Each row is a point on a landscape with many valleys, with its height.
A ball rolls from a point to the lowest of its 2 nearest points, and stops where none of them is lower. Distance is the straight distance between rows; heights are no part of it.
Nelu: |  90 | 116 | 113 | 115 |  96 |  99 | 104 | 131 |  97 |  90 | 105 |  89 |  74 | 109 |  99 | 102 | 109 | 100 | 106 |  89 | 102 | 103 |  80 | 105 | 100 |  99 |  86 | 109 | 111 |  97 | 110 |  94 | 103 |  height 2.69
tem: |  82 | 102 | 105 |  86 | 119 | 122 |  97 |  87 | 106 |  96 |  96 | 114 | 119 |  84 | 137 | 119 |  98 | 124 |  95 | 101 |  81 | 101 |  94 | 104 |  77 |  95 | 100 | 108 |  75 |  99 | 106 |  95 |  77 |  height 5.28
lepu: | 105 | 112 | 109 |  92 | 112 | 109 |  93 |  79 | 100 | 114 | 107 |  99 |  93 |  77 |  90 | 109 | 118 |  98 |  83 | 127 |  79 | 100 | 101 |  91 | 112 |  96 |  96 | 102 |  79 |  92 | 100 |  85 | 108 |  height 4.18
vok: | 104 |  99 |  93 | 118 |  80 |  81 | 107 |  90 |  77 | 129 | 119 |  79 | 112 | 121 |  96 |  72 | 113 |  87 |  98 | 105 | 119 |  83 |  92 |  98 | 112 | 100 |  96 | 108 | 108 |  94 | 139 |  89 |  94 |  height 1.41
remu: |  80 |  97 | 114 | 100 | 110 | 120 | 125 | 122 | 110 | 105 |  94 | 115 |  78 | 119 |  80 | 111 |  80 | 118 |  82 |  79 | 106 | 128 |  87 | 102 |  98 |  94 |  98 | 123 |  97 | 102 | 101 | 111 |  82 |  height 5.96
mezav: |  88 | 125 | 101 |  94 |  85 |  96 |  99 | 125 |  93 | 106 | 105 |  76 | 116 | 113 |  99 | 104 |  84 |  98 |  79 | 122 | 109 |  81 | 114 | 100 | 106 |  83 | 128 | 105 |  92 |  82 | 106 | 111 | 110 |  height 2.35
Sibog: | 108 | 113 |  91 |  94 | 127 | 103 | 113 |  89 | 121 | 127 | 112 | 100 |  94 |  87 |  88 |  82 | 102 |  75 | 113 |  96 |  84 | 109 |  90 |  78 | 113 | 100 |  97 |  88 | 110 | 118 |  82 | 105 |  96 |  height 4.74
Lufir: | 133 |  75 | 108 |  99 | 101 |  97 |  86 |  91 |  93 |  86 |  91 | 118 |  80 | 101 |  88 |  58 | 115 |  95 | 100 |  88 |  97 | 111 | 119 | 106 | 120 | 101 |  87 | 102 | 127 | 101 |  91 | 112 | 115 |  height 2.36
mab: | 114 |  87 | 125 | 105 |  81 | 102 |  90 |  97 |  86 | 108 | 106 |  93 | 102 |  99 |  95 |  92 | 101 | 110 | 108 | 116 | 124 | 100 | 109 |  92 | 106 |  89 |  84 | 105 |  98 | 102 | 110 |  93 |  96 |  height 2.18
rone: |  95 |  98 |  89 | 105 | 121 |  98 |  95 | 105 | 110 |  82 | 100 | 129 |  83 | 102 |  67 |  93 | 128 |  88 | 108 | 118 |  94 | 122 | 100 |  77 | 116 |  92 | 113 | 102 | 116 | 106 | 112 |  96 | 118 |  height 5.37
bagak: |  89 |  94 |  95 | 127 |  92 |  97 | 124 | 101 |  97 |  70 | 102 | 124 |  84 | 101 |  77 | 102 | 102 | 108 |  93 |  97 |  85 | 134 |  81 |  86 | 110 | 109 |  96 | 119 | 110 | 101 | 114 |  94 |  93 |  height 5.66
Suz: |  93 | 102 | 100 | 105 |  91 | 108 | 101 |  88 | 111 |  82 | 101 | 110 | 118 |  72 | 109 |  84 |  97 |  90 |  92 | 110 |  72 |  96 |  98 |  94 | 109 |  97 | 121 |  97 |  87 |  95 |  94 | 105 |  85 |  height 3.16
lanap: |  94 |  89 | 124 |  97 |  91 |  89 |  89 | 126 | 112 | 108 |  91 |  99 |  85 | 122 |  80 | 127 |  84 |  93 | 130 | 105 | 133 | 117 |  91 |  99 |  88 | 102 |  90 |  96 |  97 | 113 |  99 | 106 |  95 |  height 5.41
sab: | 115 |  69 |  88 |  80 | 103 |  80 | 104 |  98 |  90 |  93 |  87 | 100 | 101 | 102 | 110 | 106 |  96 |  95 | 117 |  86 |  86 | 110 |  95 | 114 |  96 |  94 | 110 |  80 | 109 |  94 |  93 | 106 |  96 |  height 2.61
dof: |  94 |  82 |  85 | 120 | 110 |  93 | 104 |  93 | 108 |  66 |  97 | 125 |  78 |  99 |  59 | 102 | 123 |  94 |  97 | 107 |  88 | 144 |  97 |  79 | 118 | 106 | 107 | 121 | 118 | 116 | 106 |  98 |  94 |  height 5.53
Sagib: | 109 |  96 |  89 |  72 |  95 | 101 | 112 |  92 |  99 |  73 |  75 | 107 | 122 |  92 | 117 |  87 |  94 | 103 | 105 | 109 |  71 | 114 |  84 | 100 |  97 | 117 |  85 |  97 | 102 | 111 |  87 | 134 | 103 |  height 4.31
dakid: | 108 | 118 |  72 | 120 | 102 |  82 |  99 |  94 | 112 |  95 |  98 |  96 |  99 |  92 | 117 | 115 | 108 |  84 | 123 |  92 |  82 |  92 |  95 | 113 |  84 | 111 |  89 |  84 | 103 | 106 |  86 |  86 | 110 |  height 4.40
Kap: |  92 |  86 | 114 | 115 |  89 |  98 | 140 | 120 |  97 |  95 | 102 | 111 |  86 | 108 |  75 | 106 |  87 | 109 |  97 |  86 | 103 | 134 |  77 |  87 | 116 | 109 | 102 | 122 | 106 | 112 | 105 | 110 |  87 |  height 5.81
gebet: |  80 | 145 |  92 | 112 |  93 |  89 |  76 | 117 |  98 |  95 |  87 |  76 | 103 | 105 | 132 | 115 | 115 |  88 | 103 |  79 |  84 |  79 |  91 | 126 |  88 | 113 |  92 | 104 |  96 | 101 | 100 |  99 | 109 |  height 5.26
nor: |  84 | 104 | 102 | 120 |  74 |  97 | 110 | 101 |  87 |  88 | 103 |  90 | 118 |  87 |  96 |  81 |  96 |  87 |  80 |  96 |  87 |  98 |  89 |  91 | 115 |  92 | 125 | 108 | 103 |  84 | 106 | 102 |  94 |  height 2.71
Ruf: |  93 |  90 | 102 |  98 |  81 |  88 |  95 | 101 |  71 | 100 | 118 |  83 | 116 | 120 | 113 |  97 |  88 | 123 |  78 | 102 | 117 |  76 | 119 | 108 |  99 |  80 | 120 |  94 | 110 |  76 | 114 |  97 |  95 |  height 4.17
toluz: | 100 | 105 | 123 |  90 | 121 | 111 | 104 | 106 | 117 | 105 | 110 | 111 |  83 |  84 |  97 | 108 | 116 |  97 |  96 | 107 |  77 | 107 | 104 |  89 | 115 |  81 | 101 | 103 |  87 |  95 |  92 |  99 | 104 |  height 4.43
sibus: |  68 | 115 | 105 | 107 |  87 | 117 |  98 | 123 |  98 | 105 | 106 |  97 | 105 | 111 |  92 | 112 |  74 | 115 |  62 | 110 | 103 |  87 | 131 | 105 | 100 | 109 | 136 | 108 |  98 |  79 | 108 | 101 |  99 |  height 1.43
luro: | 102 | 117 |  96 |  93 |  99 |  91 | 115 | 105 |  97 | 110 | 127 |  95 | 114 | 110 | 119 | 106 |  79 |  92 | 110 |  96 |  96 |  99 | 109 | 101 | 102 |  72 | 113 | 106 |  92 |  97 |  83 | 114 |  89 |  height 4.86
gok: | 110 |  81 |  89 |  79 | 105 |  81 |  91 |  75 |  80 |  84 | 100 | 118 |  88 | 128 |  94 |  83 |  95 |  81 | 110 |  90 | 119 | 112 | 112 | 103 |  84 | 101 |  95 | 100 | 130 | 103 |  91 |  98 | 100 |  height 3.33
Mosu: | 123 | 107 |  88 |  78 | 108 | 112 | 123 |  96 |  95 | 101 |  94 |  97 | 121 |  83 | 130 |  94 |  83 | 116 | 105 |  89 |  80 | 108 |  77 |  99 | 102 | 106 |  80 | 102 |  95 | 118 |  88 | 125 | 102 |  height 3.79
Zakes: | 106 | 110 |  69 | 113 |  92 |  94 | 102 | 104 | 105 |  95 |  86 | 101 | 104 | 107 |  87 |  83 | 114 |  86 |  88 |  96 |  82 |  97 |  86 | 104 | 106 | 120 |  98 |  88 | 108 |  92 | 118 |  95 | 118 |  height 5.46
bipa: | 116 |  85 |  82 |  92 | 110 |  76 |  96 |  60 |  91 | 111 |  78 |  98 | 116 |  96 | 111 |  90 | 103 |  73 | 111 |  80 |  86 | 113 |  90 |  97 |  96 |  98 | 106 |  79 | 109 |  97 |  85 | 100 |  92 |  height 3.34
zim: |  91 | 103 | 107 | 115 |  98 |  82 | 103 |  83 | 103 | 109 | 107 |  89 |  82 | 105 |  90 | 124 | 105 | 106 | 109 |  90 | 130 | 100 | 115 |  96 |  89 |  92 |  89 | 105 |  91 |  94 |  71 |  84 |  95 |  height 5.94
Fere: |  92 |  97 | 120 |  90 | 101 | 102 |  82 |  93 | 104 | 112 |  88 |  85 |  84 |  78 |  84 | 111 | 116 |  86 |  97 | 131 | 105 |  97 |  93 |  85 | 111 | 123 | 102 |  96 |  93 |  98 | 109 |  74 | 101 |  height 4.46
tekir: | 106 |  82 | 101 | 108 |  97 | 107 |  86 | 100 | 107 |  95 |  75 | 105 | 101 |  93 | 106 |  83 | 112 |  96 | 121 |  83 | 100 |  93 |  94 | 118 |  93 | 118 |  81 |  98 |  94 | 112 | 109 | 100 | 103 |  height 1.60
gusi: | 100 | 110 |  84 |  96 |  98 |  97 | 102 | 110 | 104 | 113 |  95 |  79 | 118 | 108 |  94 | 121 |  98 |  96 |  91 | 113 |  90 |  95 | 107 | 103 | 102 |  84 | 126 |  97 |  80 |  78 |  98 | 104 | 108 |  height 3.18
Vika: | 106 |  82 | 105 |  95 |  89 |  95 |  95 | 118 |  80 | 111 | 109 |  71 | 116 | 113 | 128 |  94 | 106 | 123 |  92 |  91 | 119 |  65 | 111 | 107 |  88 |  73 | 107 |  84 | 100 |  87 | 123 |  99 | 106 |  height 4.55
Fud: |  96 |  89 | 114 |  89 | 103 |  84 |  79 | 104 |  91 |  97 |  95 | 113 |  99 | 120 | 100 |  91 | 105 |  93 | 120 |  91 | 114 | 112 | 105 | 106 |  95 |  79 |  96 | 106 |  95 |  95 | 100 | 112 |  95 |  height 4.66
Fuz: |  95 |  96 | 103 | 123 |  97 |  94 | 102 | 104 | 105 |  94 |  90 |  90 |  83 |  96 |  90 |  98 | 110 |  87 | 116 |  88 | 113 |  97 |  82 |  97 |  99 | 109 |  90 |  91 | 109 | 102 | 101 |  89 |  98 |  height 2.22
Fon: |  98 |  81 |  83 |  97 |  95 | 101 | 124 | 114 |  92 |  93 | 107 | 104 | 109 | 110 | 115 | 109 |  74 | 124 |  95 |  92 | 102 |  98 |  90 | 108 |  82 |  93 | 114 |  89 | 111 |  94 | 114 |  97 |  89 |  height 1.07
zome: |  98 | 128 |  72 | 111 | 102 |  94 |  92 | 118 | 107 |  98 | 102 |  83 | 103 | 110 | 104 |  92 | 120 |  87 | 110 | 103 |  87 |  82 |  90 | 103 | 102 |  88 | 103 |  85 | 101 |  86 | 120 |  93 | 126 |  height 5.30
pek: | 107 |  93 | 117 |  83 | 107 |  84 | 105 | 114 |  91 | 111 |  87 |  94 |  98 | 120 |  94 | 106 |  99 |  88 | 132 |  94 | 127 | 121 |  83 |  99 |  96 |  88 |  86 | 110 | 100 | 107 | 109 | 120 | 104 |  height 5.04
Rosi: |  87 | 133 | 110 | 100 | 117 |  96 |  88 |  93 | 136 |  94 |  87 |  94 |  89 |  99 |  94 | 118 | 109 |  67 | 121 | 107 | 102 | 101 |  84 |  94 |  84 | 109 |  83 | 107 |  88 | 111 |  73 | 106 |  96 |  height 6.11
buk: | 108 | 127 | 108 | 100 | 110 | 110 | 107 | 122 | 116 | 115 | 119 |  96 |  94 | 107 | 123 | 125 |  88 | 105 | 110 |  96 |  70 | 121 |  89 | 115 | 104 |  97 |  87 | 123 |  89 | 111 |  96 | 111 |  95 |  height 5.76
rul: | 120 |  80 |  92 |  98 | 104 | 102 | 108 | 100 | 112 | 122 |  90 |  77 | 127 |  94 |  97 |  98 |  86 | 101 |  96 |  98 | 125 |  76 |  72 |  94 |  88 | 112 |  97 |  80 |  81 | 118 |  95 | 108 |  96 |  height 3.35
sav: | 114 |  85 | 112 |  88 |  93 | 105 | 102 |  92 |  89 | 103 |  80 |  88 |  82 |  84 |  85 | 108 | 105 | 102 | 115 | 124 | 115 | 118 |  96 |  80 | 104 | 127 |  89 |  90 | 112 | 104 | 118 |  79 | 116 |  height 4.73
dobed: | 112 |  77 | 105 |  63 |  97 | 111 | 108 | 102 | 100 |  72 |  86 | 111 | 120 |  85 | 114 | 106 |  91 | 114 |  85 | 120 |  73 | 109 |  86 |  97 |  97 |  96 | 100 |  91 |  89 |  99 |  99 | 125 | 103 |  height 4.27
Mezi: | 113 |  83 | 111 |  86 |  86 | 124 | 105 | 115 | 100 |  81 |  97 | 106 | 112 |  92 | 104 | 102 |  79 | 136 |  67 | 118 |  81 | 101 | 112 | 104 |  98 |  90 | 112 | 106 |  88 |  95 |  91 | 123 | 102 |  height 3.84
gafip: |  95 |  95 | 109 | 109 | 100 |  94 | 101 | 112 | 113 | 116 | 106 | 105 |  76 | 119 |  72 | 125 |  97 | 110 | 125 | 100 | 144 | 107 | 109 |  93 |  91 |  91 |  88 | 105 |  92 | 111 |  89 |  94 | 100 |  height 5.67
gugib: |  84 |  99 |  92 | 104 | 116 | 120 | 101 |  71 |  94 | 101 | 112 | 105 | 111 |  92 | 139 | 105 |  95 | 122 |  85 |  76 |  87 |  84 | 102 | 113 |  77 |  96 | 105 |  90 |  92 |  96 | 100 |  80 |  71 |  height 5.54
zugov: | 140 |  76 | 110 | 113 |  75 |  91 |  99 |  84 |  81 | 110 | 121 |  77 |  94 | 108 | 104 |  81 | 105 | 113 | 105 | 109 | 130 |  82 | 103 | 100 | 101 | 107 |  74 |  99 | 107 | 101 | 121 |  92 | 106 |  height 1.45
sikuf: |  99 | 111 | 111 | 104 |  99 | 106 |  98 | 104 | 112 | 106 | 131 | 100 | 101 | 112 | 107 |  97 |  84 | 101 |  98 | 101 | 107 |  88 | 140 |  96 |  98 |  62 | 125 | 106 |  87 |  89 |  78 | 102 |  99 |  height 4.30
tete: | 112 | 126 |  91 | 107 |  87 |  86 |  85 | 120 |  87 | 101 | 101 |  73 | 111 | 105 | 125 | 101 | 111 |  88 | 115 |  99 |  83 |  89 |  87 | 121 |  96 | 103 |  95 | 100 | 104 |  95 | 110 | 100 | 122 |  height 4.92
tezu: |  82 | 139 | 117 | 102 | 105 |  97 |  79 | 105 | 120 | 108 | 101 |  75 |  98 |  83 | 112 | 111 | 112 |  71 | 104 | 107 |  93 |  81 |  92 |  99 |  95 | 115 |  98 | 104 |  81 | 104 |  88 |  99 |  97 |  height 5.84
Vuz: |  82 | 137 | 100 |  99 | 116 | 104 |  93 |  85 | 120 |  98 |  91 | 100 | 112 | 108 | 112 | 121 | 102 |  96 | 105 | 104 |  97 | 105 |  85 | 100 |  84 | 102 |  83 | 118 |  67 | 103 |  82 | 111 |  90 |  height 6.40
milid: | 114 | 131 | 105 | 112 | 107 | 102 | 116 | 116 | 109 | 123 | 136 |  95 | 107 | 109 | 110 |  97 |  88 |  89 | 121 | 109 |  81 | 113 |  92 |  98 | 106 |  77 |  89 | 114 |  96 | 106 |  97 | 108 |  98 |  height 5.40
tarum: |  99 |  95 |  63 | 104 | 104 |  81 |  97 |  72 | 103 |  93 |  75 |  95 | 116 |  81 | 115 | 106 | 112 |  81 | 127 |  85 |  70 | 105 |  95 | 107 |  94 | 113 | 103 |  80 |  96 |  97 |  84 |  97 |  94 |  height 3.90
mez: | 104 |  74 |  80 |  91 | 103 | 106 | 137 |  91 |  98 |  90 |  99 | 130 | 113 |  87 |  89 | 101 |  85 | 110 | 115 |  98 | 113 | 116 |  94 |  79 | 101 |  91 | 111 |  88 | 104 | 112 |  91 | 106 |  92 |  height 2.56
pamim: | 117 |  98 |  81 | 110 |  99 |  91 | 106 | 112 | 109 |  88 | 119 |  97 |  92 |  96 |  80 |  83 |  89 |  85 |  88 | 100 | 106 |  84 | 102 |  92 |  98 | 109 | 114 |  82 | 126 | 106 |  88 |  95 | 114 |  height 4.69
gafa: | 110 |  75 |  92 | 120 |  92 | 105 | 108 | 104 | 110 | 111 |  90 |  99 | 125 |  96 |  84 | 104 |  90 | 113 |  91 | 109 | 117 |  89 |  90 |  97 |  98 |  96 | 109 |  95 |  74 |  96 | 101 | 105 |  93 |  height 2.59
lek: | 111 |  97 |  87 |  97 |  99 | 110 | 137 |  85 |  94 |  94 | 108 | 108 | 118 |  79 | 109 |  91 |  87 | 121 | 100 |  99 |  89 | 111 |  95 |  83 | 100 |  97 |  92 |  90 | 101 | 110 |  88 | 103 | 100 |  height 3.19
fefo: |  87 |  89 | 130 |  75 | 107 | 111 |  94 | 112 |  81 | 111 | 116 | 102 |  69 | 126 |  89 | 131 |  93 | 133 |  77 |  97 | 112 | 105 | 119 | 124 |  94 | 104 | 100 | 103 | 113 |  73 | 119 |  88 | 103 |  height 6.28
meguv: | 123 |  79 | 102 |  92 | 105 |  95 |  82 |  71 |  85 |  81 |  80 | 120 |  79 | 120 |  82 |  74 | 102 |  77 |  99 |  92 | 117 | 127 | 119 |  97 | 107 | 117 |  91 | 120 | 132 | 116 |  90 | 110 | 108 |  height 2.82
Nevas: | 134 |  73 | 102 | 108 |  94 |  99 |  92 | 102 | 102 | 104 |  94 | 115 | 108 |  95 |  88 |  57 | 110 |  87 | 100 |  95 |  86 | 109 | 110 |  96 | 131 |  96 |  96 |  97 | 105 | 108 |  92 | 129 | 105 |  height 1.84
mon: |  95 | 101 | 120 |  99 |  93 | 116 | 115 | 133 |  94 |  90 |  98 |  88 |  91 |  91 | 117 |  95 |  97 | 123 |  91 |  84 |  94 |  93 |  84 | 103 | 109 | 102 |  94 |  98 | 103 | 102 | 108 | 106 | 105 |  height 3.10
vagos: |  96 | 115 | 108 |  91 | 109 | 106 |  68 |  85 |  90 |  88 |  85 |  82 | 107 |  91 | 151 |  94 | 122 | 112 |  79 |  83 |  80 |  67 | 100 | 119 |  84 |  98 |  85 | 100 |  90 |  96 |  93 |  93 | 107 |  height 4.21
miki: | 116 |  78 |  85 |  83 | 111 |  92 |  95 |  86 |  88 |  76 | 110 | 123 |  77 | 115 |  82 | 104 |  86 |  97 |  99 | 112 | 105 | 122 | 107 | 101 |  98 | 114 | 105 | 102 | 143 | 107 |  98 |  90 | 103 |  height 3.76
Mebo: | 104 |  68 |  77 |  99 | 106 | 101 | 119 | 110 |  94 |  99 |  92 | 113 | 106 | 100 | 113 |  98 |  99 | 110 | 117 |  69 |  98 | 106 |  86 | 111 |  87 | 100 | 106 |  78 | 115 | 103 | 118 |  93 |  94 |  height 1.89
dele: | 121 |  96 |  99 | 108 |  97 |  94 | 107 |  89 | 107 | 136 | 105 |  76 | 117 |  90 | 111 | 108 |  88 |  89 | 119 |  98 | 116 |  87 |  84 |  94 |  97 | 112 |  91 |  86 |  91 | 123 |  95 |  93 |  97 |  height 3.93
tume: | 111 | 119 |  91 |  94 | 120 | 115 | 110 | 118 | 124 | 104 | 112 | 108 |  93 |  94 | 129 | 134 |  87 | 103 | 116 | 100 |  67 | 106 |  94 | 118 |  88 | 106 |  99 |  98 |  97 | 116 |  89 |  99 |  95 |  height 6.00
mar: | 100 |  95 | 113 |  95 | 122 |  99 | 105 |  93 | 110 | 120 | 116 | 107 |  81 |  81 |  87 |  96 | 116 |  82 | 120 | 101 |  92 | 119 | 102 |  81 | 111 |  75 |  99 |  96 | 103 | 105 |  83 |  91 |  96 |  height 4.68
diset: |  57 | 124 | 112 | 107 |  91 | 129 |  99 | 120 | 119 |  85 |  94 | 102 |  92 |  99 |  90 | 108 |  85 | 109 |  54 | 102 |  87 |  80 | 109 | 103 | 100 | 129 | 120 | 116 |  96 |  91 | 105 | 107 |  88 |  height 2.02
rodip: | 120 |  79 | 102 | 106 |  93 | 106 |  97 |  88 | 102 | 105 |  82 |  99 | 104 |  80 |  80 |  68 | 111 |  98 |  80 |  96 | 102 |  93 | 100 |  94 | 112 | 103 |  98 |  94 |  96 | 103 |  96 | 105 | 108 |  height 1.14
tov: |  99 |  89 | 106 | 108 |  99 |  89 |  86 |  92 |  91 | 105 | 129 |  99 | 109 | 124 | 106 |  99 |  88 | 107 |  86 | 104 | 120 |  85 | 122 | 103 |  97 |  68 | 121 | 113 |  95 |  79 | 106 | 104 |  82 |  height 3.78
rar: | 106 | 111 | 103 | 112 | 100 | 101 |  90 |  95 |  95 | 106 | 131 | 117 | 104 |  98 |  90 |  78 |  95 |  98 | 110 | 123 | 117 |  97 | 116 |  83 | 106 |  86 |  96 | 112 | 103 | 106 | 107 |  89 | 100 |  height 2.81
sumez: |  95 | 100 | 111 |  84 | 107 | 106 |  73 |  70 | 100 |  95 |  77 | 108 | 104 |  78 |  97 |  82 | 135 |  86 |  91 | 114 |  87 | 104 | 106 |  96 | 113 |  98 |  92 | 109 |  84 |  91 | 101 |  97 | 104 |  height 3.87
Nis: |  98 |  94 | 108 |  87 | 111 | 107 |  83 |  91 |  95 |  78 |  81 | 117 |  81 | 107 |  77 |  95 | 131 |  98 | 103 | 114 | 114 | 125 | 105 |  80 | 108 | 106 |  95 | 106 | 120 | 106 | 118 |  88 | 127 |  height 5.20
zila: |  86 | 113 | 105 | 104 |  89 | 109 |  80 |  88 |  97 |  78 |  83 | 103 | 122 |  84 | 131 |  72 | 122 | 104 |  95 |  83 |  79 |  77 | 109 | 120 | 100 |  97 |  90 | 101 |  86 | 103 |  99 | 114 | 101 |  height 3.89
tun: | 118 |  81 |  85 | 108 |  96 |  98 | 115 |  97 | 100 | 122 |  80 |  94 | 110 | 101 |  74 |  88 | 107 | 110 |  93 |  89 | 116 |  90 | 101 | 106 | 114 | 103 |  97 |  91 |  95 | 102 | 106 | 107 | 119 |  height 1.83
sebeb: |  93 | 110 | 105 |  95 |  88 | 108 |  82 |  85 | 107 |  80 |  71 | 109 | 116 |  74 | 116 |  84 | 124 |  82 | 111 | 109 |  80 |  98 | 105 | 100 | 106 | 108 |  95 | 102 |  85 | 107 |  93 | 112 |  98 |  height 3.57
Gilik: |  88 | 116 |  85 |  80 | 113 | 115 | 106 | 106 | 127 |  95 | 102 | 121 |  96 |  99 | 101 | 122 |  97 |  94 | 100 | 111 |  67 | 100 | 106 | 112 |  92 | 114 | 102 |  93 |  94 | 106 | 104 | 104 |  99 |  height 6.23
zogo: |  93 | 103 | 101 | 110 |  93 |  85 |  81 |  83 |  86 |  89 | 132 | 126 | 107 | 121 |  92 |  90 |  94 | 101 | 107 | 113 | 127 | 100 | 122 |  98 |  98 |  74 | 103 | 118 | 105 |  96 | 103 |  98 |  83 |  height 3.31
kili: |  71 | 113 | 105 |  86 | 104 | 118 |  81 |  85 |  79 |  96 |  93 | 104 | 114 |  97 | 134 | 120 |  91 | 130 | 101 | 116 | 102 |  90 |  96 | 101 |  72 | 103 |  89 | 101 |  83 |  84 | 109 |  91 |  82 |  height 4.95
suro: | 103 | 102 |  97 |  91 | 100 | 109 |  85 | 104 |  94 | 105 |  90 | 106 |  98 |  96 |  82 |  87 | 113 | 103 | 112 | 121 | 130 | 100 | 106 |  86 | 107 | 115 |  95 |  89 | 117 | 110 | 118 |  82 | 129 |  height 4.98
sige: | 117 |  83 | 103 | 122 |  87 |  87 |  99 |  95 |  94 | 131 | 111 |  77 |  94 | 124 | 101 |  76 | 115 |  89 | 118 |  99 | 135 |  84 |  93 |  97 |  96 | 110 |  73 | 101 | 110 | 103 | 137 |  88 |  98 |  height 0.51
kinan: |  74 | 156 | 105 | 124 |  99 |  95 |  88 | 117 | 117 | 101 | 103 |  76 | 104 | 106 | 117 | 108 | 109 |  84 | 107 |  88 | 107 |  82 |  93 | 110 |  90 |  97 |  88 | 116 |  86 |  99 |  92 | 101 | 101 |  height 5.56
zala: |  92 |  76 |  96 | 100 |  98 | 110 | 122 | 108 | 104 |  74 |  88 | 117 | 102 |  94 |  96 | 103 |  73 | 112 |  94 |  91 | 112 | 103 |  91 |  92 |  92 | 113 | 114 |  93 | 104 | 111 |  97 | 105 |  88 |  height 1.91
tebo: | 119 |  78 | 104 |  90 | 110 |  94 |  85 |  85 | 104 |  77 | 119 | 123 |  65 | 103 |  77 | 106 |  91 |  96 |  81 | 113 |  99 | 110 | 125 | 103 | 100 | 107 | 113 |  94 | 125 | 107 |  75 |  92 | 102 |  height 4.03
rozo: |  96 |  79 | 106 | 100 | 102 |  94 |  87 |  94 |  95 | 115 |  94 | 120 |  97 | 114 |  98 | 109 | 105 | 111 | 106 |  91 | 103 | 110 | 106 | 123 |  96 |  90 | 100 | 110 |  82 |  86 | 114 |  89 |  83 |  height 4.32
zesi: |  77 | 102 |  97 |  99 |  92 |  96 |  87 | 103 |  97 | 109 |  84 |  92 | 111 |  94 |  91 | 123 | 114 | 107 |  97 | 119 | 110 |  94 | 110 |  99 | 108 |  91 | 126 |  93 |  81 |  82 | 110 |  82 | 105 |  height 3.77
zuro: |  97 | 122 | 100 |  92 | 103 | 109 |  83 |  95 |  85 |  95 |  95 |  85 | 109 |  92 | 140 | 110 | 113 | 122 | 103 | 101 |  93 |  84 |  90 | 108 |  86 | 108 |  77 |  98 |  92 |  97 | 109 |  86 | 106 |  height 4.54
ribep: |  77 | 123 | 119 |  82 | 104 | 115 | 101 |  79 | 106 | 108 |  86 |  99 |  95 |  90 | 111 | 124 |  90 | 104 |  96 | 107 | 102 | 102 | 100 | 102 |  90 | 127 |  84 | 110 |  77 | 113 |  87 | 102 |  86 |  height 6.62
mived: |  81 |  88 |  85 | 108 | 102 |  95 |  84 |  97 |  98 | 116 |  88 | 109 |  99 | 109 |  87 | 109 | 114 | 107 |  90 | 100 | 102 | 102 | 112 | 112 | 100 |  95 | 124 | 105 |  90 |  77 | 127 |  78 |  94 |  height 4.06
Fip: | 102 | 111 |  77 | 112 |  95 | 100 | 106 | 130 | 117 |  99 |  97 | 113 |  96 | 110 |  79 |  78 | 105 |  91 |  80 |  89 |  73 | 102 | 106 | 108 | 121 | 105 | 112 |  98 | 115 | 101 | 106 | 116 | 123 |  height 5.23
gunik: | 116 |  79 |  99 | 106 |  91 |  91 |  99 | 118 | 103 | 104 |  89 |  93 |  86 | 107 |  66 |  97 | 101 | 104 |  95 |  95 | 128 |  97 | 117 | 110 | 116 | 115 |  98 |  91 | 116 | 111 |  96 | 103 | 128 |  height 2.42
pife: | 113 | 102 |  88 |  97 | 115 |  93 | 115 |  82 | 109 | 136 |  96 |  79 | 107 |  75 | 100 |  90 | 103 |  76 | 114 |  89 | 104 |  90 |  98 |  84 | 112 | 114 |  99 |  77 | 103 | 121 |  85 |  97 | 108 |  height 4.38
vepa: |  84 | 123 | 118 |  86 | 103 | 108 | 109 |  82 |  90 | 125 | 112 |  83 |  92 |  99 | 101 | 121 |  75 | 103 |  83 |  95 | 117 |  92 | 106 | 101 |  92 | 120 |  83 | 105 |  97 |  99 |  81 |  91 |  85 |  height 6.43
Bom: | 101 | 104 |  82 | 107 | 105 | 102 | 107 | 125 | 125 |  97 | 110 | 105 |  96 |  92 |  97 |  89 | 103 |  81 |  91 |  90 |  82 |  87 | 102 |  98 | 106 |  94 | 118 |  83 | 110 | 104 |  88 | 114 | 105 |  height 5.00
gaf: |  81 |  94 | 118 |  90 | 106 | 119 | 120 | 115 |  88 | 100 | 106 | 112 |  86 | 124 |  91 | 125 |  79 | 138 |  79 |  85 | 116 | 108 | 104 | 110 |  93 | 100 |  96 | 112 | 108 |  79 | 107 | 105 |  91 |  height 6.13
gezi: | 112 |  87 | 121 |  89 |  92 | 113 | 116 | 130 |  92 |  95 | 114 |  95 | 103 |  86 | 112 | 102 |  80 | 120 |  88 | 105 |  78 | 107 | 105 | 108 | 115 |  86 | 114 | 105 | 101 |  93 | 101 | 111 | 100 |  height 3.47
vop: |  70 | 124 |  98 | 108 |  96 |  90 | 106 |  75 |  88 | 103 | 104 |  87 |  95 |  95 | 100 | 124 |  85 | 105 |  99 |  98 | 125 |  81 | 109 |  87 |  89 | 115 |  95 |  96 | 100 |  93 |  77 |  83 |  97 |  height 6.20
maf: | 103 | 105 |  94 | 127 |  78 |  80 |  94 |  94 |  80 | 110 | 108 |  88 | 114 | 102 |  99 |  70 | 110 |  86 | 100 |  89 | 101 |  88 |  97 | 102 | 105 |  86 | 106 | 104 | 111 |  87 | 114 | 101 |  97 |  height 2.12
Gol: | 106 |  98 |  94 | 100 | 100 |  92 | 108 | 114 | 101 |  81 | 137 | 113 |  81 | 103 |  89 | 101 |  78 |  95 |  91 | 119 |  98 | 100 | 122 |  89 | 105 |  99 | 121 |  96 | 123 | 102 |  82 |  97 |  97 |  height 4.35

Where does a ball stop that starts at each point below?
tume | sige
Ruf | sige
Vika | sige
vepa | sibus
Fip | rodip
Sibog | rodip
fefo | sibus
